A landscape with many valleys, sampled at points; each row gives a point and its height.
A ball rolls from a point to the lowest of its 2 nearest points, and stops where none of them is lower. Distance is the straight distance between rows; heights are no part of it.
J418 height 4.44: [ 36 -14   1   5 -23  18  43 -13   7 -17 -21  49 -19  23   7 -17   5  -1
  35 -20  -1 -20 -35  -9  49 -30 -27   6   8 -25   0  23  -2  24  -1   2
 -14  19 -22 -26 -28  19  16 -31  19  -3  57]
J78 height 3.29: [ -6  41 -31  -3 -30  42  25 -38 -32  37 -14   7  22   2 -10  13  -3  74
  15 -17   8  -7 -35   3  34 -29  23  -9  35 -50 -19  13 -37 -14  18   9
 -66 -20  32  11 -14 -53  47  58 -20  35  12]
J273 height 4.59: [ 49 -60   1  17  18 -50 -19 -26 -24  40 -31  -2 -12  44  31   5  30  22
  13  -5 -20  25  59 -24   8 -14 -47  10 -18  29 -54  51  -9 -47   7 -16
 -33  17 -76 -32  21  11 -14 -15  24 -32   7]
J627 height 2.73: [ 22  -6  21  92  25   7 -16 -42  52  24  -3  19 -30  28 -11 -10 -32 -32
  36 -23  21  -7 -11   3   4  37  43 -15  -5 -11 -31   3 -77  23  17   6
  17  18  -3 -17   1  18   7  35   1  10  30]
J907 height 3.50: [ 12 -86  52   2  43 -81 -12 -39 -10  19  18  41 -72   7 -22  -6   0   0
  14  -2  -1  22  65 -36 -11   4 -28  27 -31  37 -43  -8  22 -28  -5  -4
  15  33 -26 -16 -11   7 -22   2 -24 -21 -48]
J83 height 2.23: [ -7  30 -32  32   1  -1  14 -22 -59  -7  28  -8  47  -6  10  14  31  19
 -64  -1 -14 -11  12  56   3 -34  -3 -63 -24 -21  -7 -42   7 -29 -63 -37
 -37 -33 -25  53  55  29  10 -31  -6   3 -28]
J4 height 3.31: [-17 -11  31 -23 -27   8 -17  22  41 -43  56 -10 -33 -10 -37  31 -56 -28
 -20  16  21 -21   9  -8  -6  35  23 -14 -19 -25  42 -43  27  46  -5   7
  78  21  20   7  -4 -11   0 -19 -36  26 -32]
J114 height 2.32: [ 32  -4 -12   0 -25   6   9  -5  18  19  -8 -21  50  35  22  41  -7   6
   8  -5  13  17  21  21  42  -7 -19 -29   0  21 -26  42 -30 -30  -5  -6
 -47 -15 -34 -25  33   2  16 -22   8   5 -18]
J924 height 2.37: [-31  31 -19  33   5  11 -22 -17 -15  -8  26  -3   3  28 -20  58  -9  50
  -4  -7 -11 -35 -30  22  24   8  10 -10  21  -6  60 -21  15 -27  15  20
 -38 -35  38  37   2  -4  14   1 -33 -22 -62]
J248 height 4.26: [  2   1 -11  -1  13  41 -37 -50   7  11  23   0  19 -15   2  44 -24  12
  26 -21  69 -38   2  14  17   0  -7 -44  -1 -45   3 -36 -18 -10   3  14
  17  -5  35 -22   4 -44  41  52 -24  35 -27]
J869 height 6.35: [ -2 -34  15  17  -1   6 -32   4  35  17  -3 -23 -14  36   0  50 -10  44
  19 -46  33 -45  10   6   2  -4 -22 -39   4  18  16  15 -20  14  -4  65
 -33  24 -35   4  15  -6  27   8 -15  -1 -79]
J881 height 5.27: [-28   9 -19  19 -37 -27 -24  45 -29 -31  25  -3  32  -1 -24  13 -49  -4
 -26  12 -44  19 -19 -12  12  21  -8  49  22  34  12 -18   3 -19  49  -2
  14 -31  39  -8  13   2  -3 -27  -2 -38 -24]
J575 height 4.88: [-17  47   4   2   0  32 -20  32 -24  -8   5  36 -13 -27  -1 -49 -20 -11
 -15  -2  18 -16  17  -3 -12   1  47 -63   8 -50  29 -23 -24  30 -22  21
   4   9  42  -3 -31 -28  12  63  -9   6 -34]
J150 height 4.10: [-14  10   6  -4  19  -7   0  26 -25  47  -7  24   7 -71  -8 -49  32 -60
   6  60   1  28  15 -43 -46  10 -16  27  34 -32  40  20  10  19  15 -12
   7 -22  33  29  -6 -18 -35  31  19  17  -4]
J326 height 1.57: [-12  34  13 -53 -29  20  10 -23  18 -20  -6  -8 -13   6   0  64 -10  64
   7  21   8 -16  -1  29  -6  14  21 -47  17 -16  39 -52  40  11 -19  15
  16   3 -13  42  27  -2   0 -43 -52  33 -59]
J764 height 4.56: [  1  11  28  -2  28  39 -40 -35  10  -3  30  47  -3 -14   4   0 -22  -3
  12   6  28 -18  15  -8  -7   1   2 -52  -8 -31   2 -18 -13   9  10  -1
  48  14  13   4 -25 -20  -6  53 -17  30 -19]
J675 height 4.00: [  5 -16  75 -43  21 -29   4   4 -11  -5  12   0  16   4  42  28  -4  24
  13 -25   2   8  54 -30 -13  21 -15 -40 -10  78 -56   8  -4 -45  16   4
  26  40 -36  -3  20  27 -30   0 -31 -23 -50]
J756 height 5.47: [ -9   3 -12 -30  14 -35   6  46  29 -12 -11 -45 -37   8   8   1  37  35
 -33   5   9 -12  21  11  -6  -9 -31   4   2 -17  69 -14  47  20   2  60
   2  57   0  18 -12 -36 -29 -41  -6   5 -55]
J451 height 0.98: [-18  66 -18  56 -31  64 -10  -9  42  -9  27 -12 -14  -3 -14 -15 -24  42
  -3 -11  19 -12 -34 -25  30  -4  78  20 -11  -5  14  -5 -19   4  10  10
 -21 -46  17   5 -10  39 -28 -14   8  21  63]
J484 height 5.39: [ 40 -46  17  44  38 -50  77   5 -16   5 -30  37 -61  -4  -1 -39   3 -15
 -25   1 -54  11  29 -12  -9  23 -41  48   3   0  17  20   3  14   5 -18
   3  40 -29  23 -18  -4 -39 -40   0 -13   0]
J711 height 7.73: [ 16 -60  13  37  42  -5  17   0 -18  24 -46   0 -46 -25  -9 -36  82 -31
  22  19   6  26  12 -50 -10  -2  -5  49  -1 -13 -10  31  -3 -14  -5 -42
   5 -17  -5  -3 -12  26 -25  34  33 -23  69]
J37 height 5.45: [ 13 -16 -11 -32  15 -10 -66  25 -40   9  19 -10   4 -24   2 -17  22 -20
 -59  49  -4  13  -7  10 -30   4  -6 -20  -3 -67  22 -38  51  48 -29   8
  44 -11  -2  34  -7 -37  -2 -37 -13  28 -32]
J844 height 6.23: [-38  49  -7  31 -15  11  -9  21 -71  37  20  36  41 -34  -8 -58  24 -47
  14   0 -16 -20 -22  32 -27 -29  38  -1 -16 -36  12 -11  -1  12 -55 -27
 -54 -32  45   8 -19  -7  16  14  20 -14  39]
J785 height 6.79: [ 19 -15 -27   7 -63 -50 -68  -4 -25 -20   2 -55  35  31 -21 -18   2  -9
 -27 -25  -6  48 -11  16  18 -35   1  12 -36   8 -26 -26   7   0   7 -30
 -10  -2   4 -19  -3  27  51 -39  18 -26  20]
J694 height 3.40: [  7 -11  16 -38  16  35  57  27   4 -40 -40 -11  29  -1  47  26  30  74
  -5  -9  29 -30  14  -9  -6   5  26 -59  28  47 -25   1   6 -29  -3  -7
  31   8 -22   5 -47  44  -8  15 -11  39 -45]
J131 height 3.91: [ 22 -11   0  31  25  55 -20 -64  43  29  12 -39   5  21  15  20 -28  20
  23 -38  51 -30   8  -7  14   5  -7   9   3 -18  -8  21 -29   1  32   9
 -21  11 -18 -28   5 -32  31  54 -17  36 -14]
J950 height 3.08: [  4  16   1 -32 -10  41  16  16 -20 -15  -9 -13  31   6  35  43  43  58
  -1  -9  31 -25  33  18  -9 -18   7 -80  14  18 -14 -28  15 -37 -36 -27
  -1  -3 -26  28  12  18  29   3 -25  37 -76]
J352 height 5.24: [-32  11  -1  11  31 -32  20  -2  20  -1  -3 -20 -48  23 -24  18   6  15
 -10  -2 -15  -3 -10  26  -2   9 -15  40   3  -5  45 -20  27  36   4  64
   9  19  13  15  10 -17 -59 -26 -18 -25 -42]
J511 height 3.67: [-28  38   6  39  21  23  22  35 -29  31 -10  62  19 -14 -32 -56  20 -68
  21  41 -22   8 -18 -18 -43   5  31  32  31 -12  44  31 -40  37  13  17
  17 -31  30  38  -1  13 -37  30  10 -19  25]
J321 height 7.32: [ 17  22 -10  35 -70   3 -32 -29  28 -11  18 -42  50   0 -22 -10 -66 -29
   3 -27  22   0 -31  23  28  20   6  14 -14  16 -40   5 -42   4  39 -23
 -22   0  19 -38  -5  -1  24 -22  -7  17  63]
J900 height 3.72: [ -5  52 -22   5 -13  53   6  19 -13  35  -4  49  19 -22  13 -24   3  12
  16 -17   4 -12 -39  -2   3 -26  36 -18  29 -44 -12  37 -45   4   7 -32
 -39  -1  50  -3 -12 -29  22  66   4  28  27]
J875 height 3.00: [ 31 -22  12 -44   8   4  76   9  24 -19 -57  66 -30 -10  -5 -31  -7 -11
  16   9  35   4 -51 -28 -10 -28  19  39  12  28   3  58   8  -6   6  37
   5  21 -15   4 -31  -7  -5  27  36 -44  34]
J973 height 7.62: [ 40 -21  11  24   3  16   4 -30  34  31 -17  -2   1  -2  13 -21  38 -35
  26 -27  -4   9  -8 -36 -13  -9 -22  28  -7  -5 -41  23   0  15   1 -40
   8 -22  -5 -31  -5  22 -13  33  35 -20  83]
J830 height 6.21: [ -7   5   6   6  42  11  11  20  19  -8  -4  17 -28  41   0   2 -22  32
   9  -8  -3 -26  22   3  -2  17 -17 -24  15   0  14  22 -25   6   8  37
 -18  33 -12  -4 -15 -29  12  24  -2   6 -71]
J175 height 2.35: [-12  -8 -11 -25 -64  29 -38 -12  32 -23   8 -47 -20  28 -17  62 -34  45
  23 -22  28   1 -17  14  26  32  40   3   8  33  12 -22  21 -20  29  -6
   8   8  16 -11   7  19  54 -15 -14   3 -19]
J644 height 1.93: [-19  29 -28 -44 -28  18  27 -12 -25 -22  27  34  -9 -20 -22  61  13  14
  19  38  -4 -44 -25  61 -21  -3  31 -31  28  24  22 -53   0 -18  -8 -33
   3 -22 -20  69  61 -17  54  -8 -21  13  -7]
J320 height 6.64: [ 20  42  -7   1  -2  16 -29 -14 -56  38  77  20  49 -44   2  13 -28 -53
   2  30  -2 -28 -48  51 -29   2   7 -24   4 -61  14 -40  -8  23 -38 -12
   3 -56  35  18   8 -35   5  20 -25  43 -10]
J849 height 6.65: [ 16 -34  -3 -12 -41 -50 -72   0 -18  -7 -29 -54  23  25   1   5  10   0
 -38 -35  13  45  13  -1  -7 -34 -25 -28 -22  35 -31 -14   2   7  -8  11
 -22  57 -45 -21  13  15  34 -40  16 -25 -28]
J668 height 3.10: [-19  26 -15 -34  18  21   4  -8  -7   8  21  -2  76   9   2  81  29   9
  17  -1 -25 -10 -28  24 -34  -3 -21  -6  37 -40  10 -19   4 -45  14 -30
   6 -35  15  24  53 -18  -6 -10  -6  29 -26]
J247 height 4.95: [-13  19 -10   6  30  16  24  11  39   0  -2 -13 -34  -6  10  -4   1  15
  32 -12 -27  20 -17  25   6  15 -29  13   4 -39  34  -8  16  38  15  45
  23  14  23   4  -5 -42 -29  -4 -30  27  14]
J225 height 5.06: [ 15  -5  22 -76   2  -3   4 -11   6   5   2  -1  10 -26  28  25  14  -5
 -20   2 -36   6  27  -8 -29   4 -60   7   9   1   2  -2  38 -25  10 -16
  47  -5 -10  -4  18   7 -42 -24  -1  13 -17]
J169 height 2.86: [ 10  -7 -22 -44  51  -5  -2  41 -33   1 -25   5 -27 -25  11 -84  17  21
   6  15  42  -1  20 -39 -36 -23  -7 -30 -32   3 -18  -8   9  -8 -28 -26
  28  32  41 -21 -63 -37  -7  38  19  24  14]
J981 height 1.70: [-20  22 -26 -57 -27  30  41  39   4 -20 -26  42 -37   1  15  14   0  51
  34   3  18  15 -51   6  15 -28  -9  -4  47 -23  -6  23   6  -6   4  33
 -22  -9  20  16  -4 -31   5   7 -18  28  27]
J590 height 2.85: [-15  23 -37   3 -33  60   4 -23 -15   0  13  -2  15   6 -16  35  31  67
 -14 -29  -1 -11 -27  21  34  14  31 -10  61 -12  13   1   5  -9  14  -1
 -52 -40  25  30 -16 -13  73  11 -16  21 -28]
J503 height 4.54: [  3 -67  35  71  -5 -52  -1  19 -13   0 -22 -21 -71  14 -32 -18   2 -68
  21  39   3  57   3  -4  -6  52   8  57 -13  27 -34  14 -50  29  -1  -8
   1  20  -7   6   8  15   2   3  -5 -27  44]
J255 height 2.72: [ 29   8 -12   6 -48  24  13 -17 -37 -15  15 -15  16 -24  -3  44  38  51
 -36 -15  11 -33  39  43  17   0  11 -74   3   5  -3 -54   8 -25 -43 -13
 -35 -13 -47  38  21  18  56 -42 -23  22 -47]
J344 height 7.05: [ -2 -24 -14  42 -39 -34 -21  29   6  13 -20 -29  -4  11 -40 -47  -8 -34
  35  19 -31  42 -34 -38  15  11  23  45  -5  55 -34  47 -46  30  -4   0
 -27 -23   4 -28  -7  41 -14   6  26 -49  88]
J872 height 3.70: [ 17  -6  62 -23  44  -4  46   3  30 -25 -23  21  13   6  34  35   2  75
   9 -31   7 -27  22   3   8   3   6 -14  19  52 -39  20  -6 -23  17  -3
   7  39 -34   8   2  43 -47   4 -16   2 -46]
J850 height 7.85: [-11 -20  13  36  33 -42   1 -15 -24  12 -21  -9   0  10 -15 -28  44 -40
  -5   5  -8  32  21 -31   2 -25   3  27 -19 -23  28 -12   6  -1  -4   1
  22 -18  11  16  -9   4 -15  27  29 -34   6]
J908 height 5.61: [ -3  -6  13 -42 -91   3  -8 -10   6 -49 -32  14  11 -10 -19 -16 -30 -41
  -2 -19  -5  27 -46  10 -17 -19  13  14 -10  39 -11 -26  17  -8   0 -20
  31  -9   8   0  13  27  44   6  14 -33  39]
J571 height 5.08: [-29  28  -8  56 -46 -15 -41  19 -13 -40  18 -17   3  -1 -29 -32 -75 -10
 -21  -5 -22  17  -6 -12  24  53   9  28 -13  21  20 -28  11  14  12  -9
  17 -29  42 -11 -14  27 -48 -58 -11 -41   6]
J781 height 4.14: [-14  23  25  12  12  18   3  14  49 -20 -32 -20 -50 -27 -12 -52  19 -35
  -2  19  41   9  38 -40 -29 -15  68  -4 -30 -12  14  -5  -3  32 -20  18
  42  18  -1  10 -22  18 -57  22  38  15  61]
J92 height 3.60: [ -3  -9  16   2  71  -6 -12  20  13 -25 -13  -1 -54 -53  23 -58  24 -14
   4  17  63   2  41 -56 -40   9  13 -33 -21  -2 -13 -13 -13  35 -14  15
  37  36   5   4 -61  -5 -52  42  21  21  32]
J551 height 2.36: [  1  36 -36 -52 -25   8  25  10 -20  -6  39  22   0   7   6  53  -4 -11
 -21  45 -31 -20 -22  63 -17 -13 -25 -23  -3  19  10 -29  11  -5 -32 -24
  -4 -49 -31  51  56  -5  -3 -48 -34  17 -11]
J701 height 4.55: [-22  24  -7 -41  12  62  10  -4  59  -1  18  10 -20 -32  41  28   8  16
  50 -18   8   7  -5  24  11 -18 -21  21  -8 -26  -7  -2  24   1  16   1
  16  20   6 -30 -13 -41  -7  10  16  54  45]
J842 height 3.49: [-23  10  -2   2  47  -4   4  -7 -26  51  16  42  52  21   8  22   6 -28
  11   4 -62  12 -27 -17 -23  -2 -40  33  37 -46  14   9  -4 -32   5 -11
  -1 -40  23  -1  32 -24 -14  17  -7  -2 -26]
J91 height 3.43: [ 38 -33  21  48  46   9 -19 -32  30  18   1 -11 -15   6   5  -8  11  12
  18 -54  23 -23  15   9  14   0 -20  -5   0 -28 -17  13 -47  10  10 -25
 -11  50  -7 -35 -17  -4 -18  25   2  24   8]
J105 height 5.83: [-18   3 -26  65  -5 -12 -87  31 -35  16  74 -28  25  -5 -13  -1  -9 -19
 -40   9  17 -20  -6  31  28  -5  39 -31 -35 -36   3 -49  22   9 -17  -7
  -5 -67  47  -4   5  13  -3 -38   5  -4   5]
J370 height 4.86: [ 12  -2  -6 -77  26  44 -16   9  -2   6 -11   1  -4 -46  42  12   7  -2
  28  -2  -7  -1   9   1 -35  -5 -26  -2 -17   0 -15 -17  32  -7   3 -42
  46  10   6 -30  -5 -31 -30 -12  13  40  18]
J306 height 6.90: [-46 -16 -36  65   5 -34 -65 -37 -53  34  54 -50  59 -12 -12  14 -58 -44
   6   7 -15  -8   7   6  15   6 -46   6 -31   5 -13 -23 -11   7 -15   7
 -41 -47  14 -52  28  -9  13 -39   7  -9   2]
J783 height 6.04: [  4 -23  -2  -5  45  15  31  37  23 -21 -29  22 -16 -15  19 -42   4  -5
   1   1 -15  -7  27  -6 -21  28 -29  -6  22  13  16  32 -27  20  19  17
   8  39   8 -23 -46 -18  -4  40  26  -8 -26]
J894 height 2.87: [-28  -7   8  10 -41  23 -60   2  33 -18  29 -28 -19   4 -13  39 -58 -17
  29  -4  19  -2  11   9  18  18  36 -22 -28   7   1 -44  26   8  21  14
  53   0   3  -5  15 -22  34  -3 -20   6   8]
J728 height 5.64: [  7 -29  17 -48 -16 -24  19 -14  44 -33 -30   6 -20  10  20 -22 -11 -21
 -16 -22  13   8   8 -30 -19   5  10   4 -24  57 -19  20  -6   2  23   3
  53  69 -25 -12 -28  35  15  41   8 -27  17]
J354 height 3.98: [ 37  10  -9  14  28  32  23 -20  13 -10 -22   7 -33   9   8 -30   2  41
  30 -43  -1 -25  -1  17  33 -23  -4 -31  -5 -42   4  -5 -12   4   0 -25
 -24  33  16 -12 -46 -17   4  13   2  37  40]
J525 height 5.26: [-35 -31  31 -13 -26 -21  -7 -31 -18   1 -33  -7  18   7 -10  31  -4 -34
 -16 -12 -37  40  37 -28  -7  22 -56  17  -1  35 -24 -15  12 -14  10   8
  22  15 -10  -1  23   1 -18 -19 -20 -27 -16]
J294 height 3.28: [ 27  18 -20  -4  19  39  15   7  -1  27 -10  42  54  48   7   1  14   4
  16   0   9 -21 -17   4  14 -27  16 -15  43  -6 -22  56 -56 -39  11  -9
 -32   6  -2 -15   4 -32  29  67   7  17 -37]
J71 height 5.25: [  7 -45 -12 -54   5  -4 -47   9 -24   9  14 -14  13 -12   4  56  20   1
 -30   7 -18  -9  -9  16 -42   3 -33 -30  -7 -29  28 -36  49  -6  -3  -2
  36  -1 -26   9  44 -11   6 -41  10  20 -43]
J816 height 6.01: [-46  60 -15  50  -3   7 -41  -3 -40  22  59 -15  34 -18 -15 -29   7 -40
 -22  16   3 -42 -13  37   0   7  64 -20 -15 -20  -9 -28  -8  14 -32 -15
 -21 -72  44  -1  -3  32  -9 -27   8  -9  61]
J971 height 3.12: [ -8  -8 -17   3 -32   3  30   4  77 -50 -14 -10 -29  25 -20  32 -12  28
 -13  -7   8  -9 -39  -2  28  17  37  40  32  38  19  41 -15 -18  69  26
  -4   1  20   4 -10  39  25  47  14 -34 -14]
J954 height 4.96: [ 23 -35 -10  56  47 -26  13  55  19  20 -25 -35 -69  -7 -31 -46  29 -41
  16  51  14  22  11  21  -8  37  33  54  22  12 -17  31 -22  32 -20  11
 -17  24  -5   2 -18 -16   2   9  25   8  36]
J163 height 7.52: [ 45 -23  -6 -12 -15  20  10 -40  53  23   5  21  32   9  44 -11 -11 -29
  29 -12  24  17 -55 -34   2 -13 -23  42 -14   6 -38  56 -24   1  17 -27
  -1   4 -33 -50   1  -6  -8  38  38  23  79]
J632 height 1.92: [-23  48  17  70  20  56   8 -47  55  18  22  -7  -5  -4 -33 -10 -43  10
  19  -6   6  -3 -18  -4  13  23  48   0   2   1  -6  -1 -46  14  20  14
  -3  -5   8  -4  -2  19  -3  18 -12  18  70]
J274 height 5.44: [ -9 -16  40 -33 -53 -40   1 -19  -7 -18 -41  29   0  10 -18 -22 -26 -47
  -5   0 -28  36  27 -51  -9   0  -4  12 -25  28 -21  -8  -4 -18   4 -13
  26   6  -8  -7  -7   3  17  16  -4 -48   0]
J34 height 4.50: [-22   7  11  18  -2  -4  14  18  52 -12  -4 -47 -42 -36 -11 -29  25 -38
 -14  38  20  25  34 -27   4  19  20  38 -21 -10  17   4  29  31  24  21
  39   3   5 -13  -8  32 -37 -30  39 -10  73]
J538 height 7.20: [ 12   0 -11  69 -31 -31 -53 -10  25  12   4 -43   9  20 -32 -23 -33 -44
  38   4   8  34  19 -19  23  22   0  28  -6  33 -42  21 -57  43  24 -11
 -18  15  -8 -48  10  -1  -3 -21 -20 -16  62]
J778 height 1.42: [-31  37 -22 -29  -8   7  18 -28 -22  -4  10 -16   8  25 -19 100  27  65
  10  13   9 -23 -16  48  -9  12  49 -57  11   4  11 -63  36 -12 -19 -10
   1 -27 -10  68  63   5  48 -34 -56  28 -31]
J209 height 5.70: [  2   4   0 -30   9 -53  56   3   7 -26  -9 -19 -32   5   8 -27   7   9
 -70  17 -19  13  51 -17  13  16 -24  17 -18 -24  46  17  55   2 -14  44
 -26  52 -36  20  -7 -24 -42 -58  -2 -24 -42]
J210 height 6.78: [-35  -4 -21  29  25 -14 -22 -45 -51  43  63  -5  77 -30  11  19 -39 -63
 -15  16  -7 -37 -23  20 -25  -2 -35  -2 -16 -26   0 -42 -26  -1 -40 -18
 -18 -62  19 -10  22 -22  30   4   8   2   9]
J808 height 4.07: [ 12 -80  33  16  25 -61   9  -4  -8   2 -40  13 -74  -1 -20  -6  -5 -30
   5  23 -11  47  52 -11  -6  39 -15  37 -17  54 -43  16 -14  -1 -33   7
  -3  46 -37   5  -5   4  14  27 -12 -29 -14]
J311 height 1.58: [-32  38  -7   7  13 -18  -2 -13 -65  17  14  31  48  13   7 -11  27  -6
 -44   0 -39  17  -9  18  -3 -43  -1 -35 -16 -26  25 -26  21 -45 -38 -13
 -14 -54 -12  35  22  24  17  -6  30 -33 -37]
J8 height 2.78: [ 33 -37  40 -50  73 -61  10 -14 -23  14  -4  19 -60  11   7 -37  31  30
   4   4  -3  -9  73 -36   8 -15  -4  31 -32  46 -39   5  46 -25  -9 -21
   9  31 -26 -37 -32  17 -42 -22 -18  -9 -19]
J158 height 2.79: [ -1  30  -8   4 -16  44  18  17  -7  -9 -17  -7  67  -8  20  68  45  33
  -2  -8   8 -23  -6  32  -6 -29   6 -39  44  -6  -7  10   0 -43   4 -20
 -30 -27 -13  21  73   0  21  15  -9  41 -48]
J466 height 6.49: [ 19 -54  -7 -18 -11 -23 -72  -7  15  27   3 -66  20  34  22  15   5  28
   3 -33  40  -7  40  15  -9 -25  -6 -28 -32  16   2  22 -23  14 -21  38
 -18  38 -40 -29   2  16  40   5  17   7 -70]
J549 height 7.42: [ 27  17 -29   8 -52  57   2 -38  47   4  20 -18  43  -5  18   7 -30  -1
  19 -19   7  -7 -45   5  35 -20 -11  25  -4   3 -16  40 -20 -11  25 -15
 -15 -12  -2 -42   9   3  41  20  15  22  59]
J204 height 3.86: [ -7  10   2  11  20 -10 -12  12 -59  69  18  62   7 -19   4   0  32 -41
  -5  48 -72  25  14 -54 -24  -8 -42  23  21 -22  42  26   7 -11   8 -14
 -18 -28  20   0  -1 -14 -19  10  11 -15 -37]
J955 height 5.76: [ 60   2 -18 -50  30 -43  13  14 -19 -28 -15 -10   5   3  15 -25  -9   2
 -67  32 -36  -1  36 -11 -31   5 -28 -20 -12 -39  44  -3  47   5 -48   2
   7  38 -36  22  -1 -20 -29 -54  -7  40 -71]
J528 height 6.91: [-22  -3 -19  15 -52 -25 -47  17 -38 -16 -14 -65  23  -1 -18 -35  -3 -37
  19   2 -37  36 -14 -25  10  11  -6  51 -21  20 -37 -19   0   4   0 -26
  -4 -40  12  -8 -10  28  11 -32   6 -43  66]
J841 height 4.79: [ 29 -51   7   0   0 -21  45   1  46 -10 -32   0 -20  30  22  20  25  17
  31 -48 -10  27 -37  25  10  -6 -52  35  16  10 -29  27  -8  10  25  13
 -13  31 -37 -33   4  19 -15 -21  16 -14  30]
J216 height 5.65: [-14   8 -33  20  -3  -3 -63  23 -23   4  36 -29   8 -27  -9  -6   5 -12
 -14  49  -7  -8 -18  29 -11  11  26   5 -19 -56  31 -46  45  29 -10  -1
  17 -38  30  20   8 -17 -23 -52   5  28  11]
J626 height 5.84: [ -8 -48  33 -51  44  -3  60  17  42 -22 -28   2 -38   4  35 -14  16 -13
   2 -27  22  -2  22  -4 -17  23 -20  37  -6  65 -11  16 -19 -17  13  23
  27  53  -3 -21 -38 -11  10  55   0 -24  -3]
J317 height 3.41: [ -1  -2   4 -35  18   2  85  12  33 -53 -22  26 -15  22  -1  16 -11 -10
  -9  20  21 -21 -39  -6  10  -6  11  17  34  16  16  54   0  -6  39  54
  -1   6  11   5 -18  12  31  37  28 -40   7]
J501 height 2.82: [ 66   4  -9 -42   1   1  33 -31   5  28 -15  14  40  37  34   4  -9  30
  32  -9   7 -29  17   0  32 -30   4 -33  10  23 -40  48 -47 -27   1 -17
 -30  19 -54 -30 -19 -11  16  22   9  23   3]
J990 height 2.74: [-18  12   0  49 -20   6  15   6  62  -5  -9   4  -5  30 -34 -10 -51  -8
  -4   0   5  -8 -69 -22  13  26  52  23  14  27  13  27 -39   8  54   3
  14 -24  47   5 -12  48  16  66  21 -30  21]
J16 height 5.11: [  2 -49   8  30  -6 -40  39   9  15 -24 -26  -9 -42   0  -8 -34  13 -21
  -7 -22 -40  23  22  -2  12  14 -64  72  -9  11  -4   9  15  28  24   0
  -6  27 -15 -15 -12  15 -24 -48   7 -33  45]
J223 height 0.76: [-29  51   1 -47 -20  24  32   4 -14  -8 -13   7   8  10  14  50  -4  87
  41   3  10  13 -17  15  20 -27  12 -29  48 -30  12  -7  26  -9   4  35
 -23  -4  -8  40  20 -13 -23 -34 -59  24 -10]
J727 height 4.31: [ 20 -38  61  11  14 -31  -9  11  -1  38  -4 -13  14  -7  42   4  35  27
 -15 -12 -13  18  71 -20  19   9 -33 -17 -25  70 -66  49   2 -42  20 -17
 -21  16 -77 -14  34  40 -19 -39  11 -11 -19]
J137 height 1.91: [  3 -19  -6 -87  56 -39  18  30 -29  -8 -10 -15 -27 -14  27 -47  45  50
  -6  22  13  -9  54 -44  -6 -28  -8  -1 -26  41 -31  19  52 -36 -20 -15
  22  32   7 -23 -74   1 -35  -3  15  -4  -4]
J73 height 5.58: [ 26  23   2 -34 -22  -9  35  -3  -9 -40  26  36  15 -16 -13 -16 -10  -1
 -75  -4 -35  -5  -2   8  -9   0 -18 -28  -8 -34  42 -23  36   2 -42 -19
  17  -6 -12  30  16  -4  -8 -31  -1  14 -48]
J329 height 3.23: [-46  20  -4  43  25   3  14  21   3 -14  -2  16   9   0 -30 -31  -2 -43
  11  16 -10  -1 -53 -10  -4   5  48  61  22   4  33  20  -7  14  27  19
  17 -39  61   6  -4  17 -10  39  23 -40  29]
J758 height 1.79: [-11  28 -21   0 -38   8 -17   2   3 -20  -4 -20  13  39 -14  32 -20  14
  -7 -21  -1 -14  -5  39  44 -16   9 -23  -3  12  23  -8  -2  -7 -10   5
 -19 -22 -10   7  37   9  38 -41  -5 -25 -32]
J583 height 6.46: [-11  54  13   4  -6  -2 -41  -8 -84  51  48  56  46 -28  -1 -49 -15 -41
 -39  11 -21  -5 -24  34 -14 -29   6 -18 -12 -45  25 -35   8  22 -74   4
 -24 -18  27  25  11 -28 -15  15 -37  -8   4]
J715 height 5.43: [-20   4  -1  -4 -32 -24  29  12  -5 -43  19  13   3  -1 -21 -16 -38 -13
 -72  11 -58  10  -7  -4   4  31 -29  34   2  -6  43   6  27   1 -12  -4
   4 -30   1  23  19  10  11 -59  13 -30 -20]
J403 height 4.81: [-13   8 -13  50 -11   0 -28  24  35 -11  13 -43 -25   1 -10 -16 -21 -11
  19 -14   3   0  -4  11  19  12  15  24 -26   4  15  -8  32  36  30  18
  -2  -3  15 -26 -10  30 -42 -48   5 -23  49]
J142 height 2.39: [ 17  12  -7 -69   3  17  58  58 -26 -12 -52  60  -9 -29   6 -25   5  23
  17  16  36  20 -33 -15 -18 -37  -8   8  23  -5 -15  22  12   1 -21   4
   4   6  30  -4 -18 -24 -14  23  18 -11  15]

For each start below, name the point where the ball stops.
J163 | J701
J583 | J701
J955 | J137
J727 | J311
J869 | J701
J306 | J701
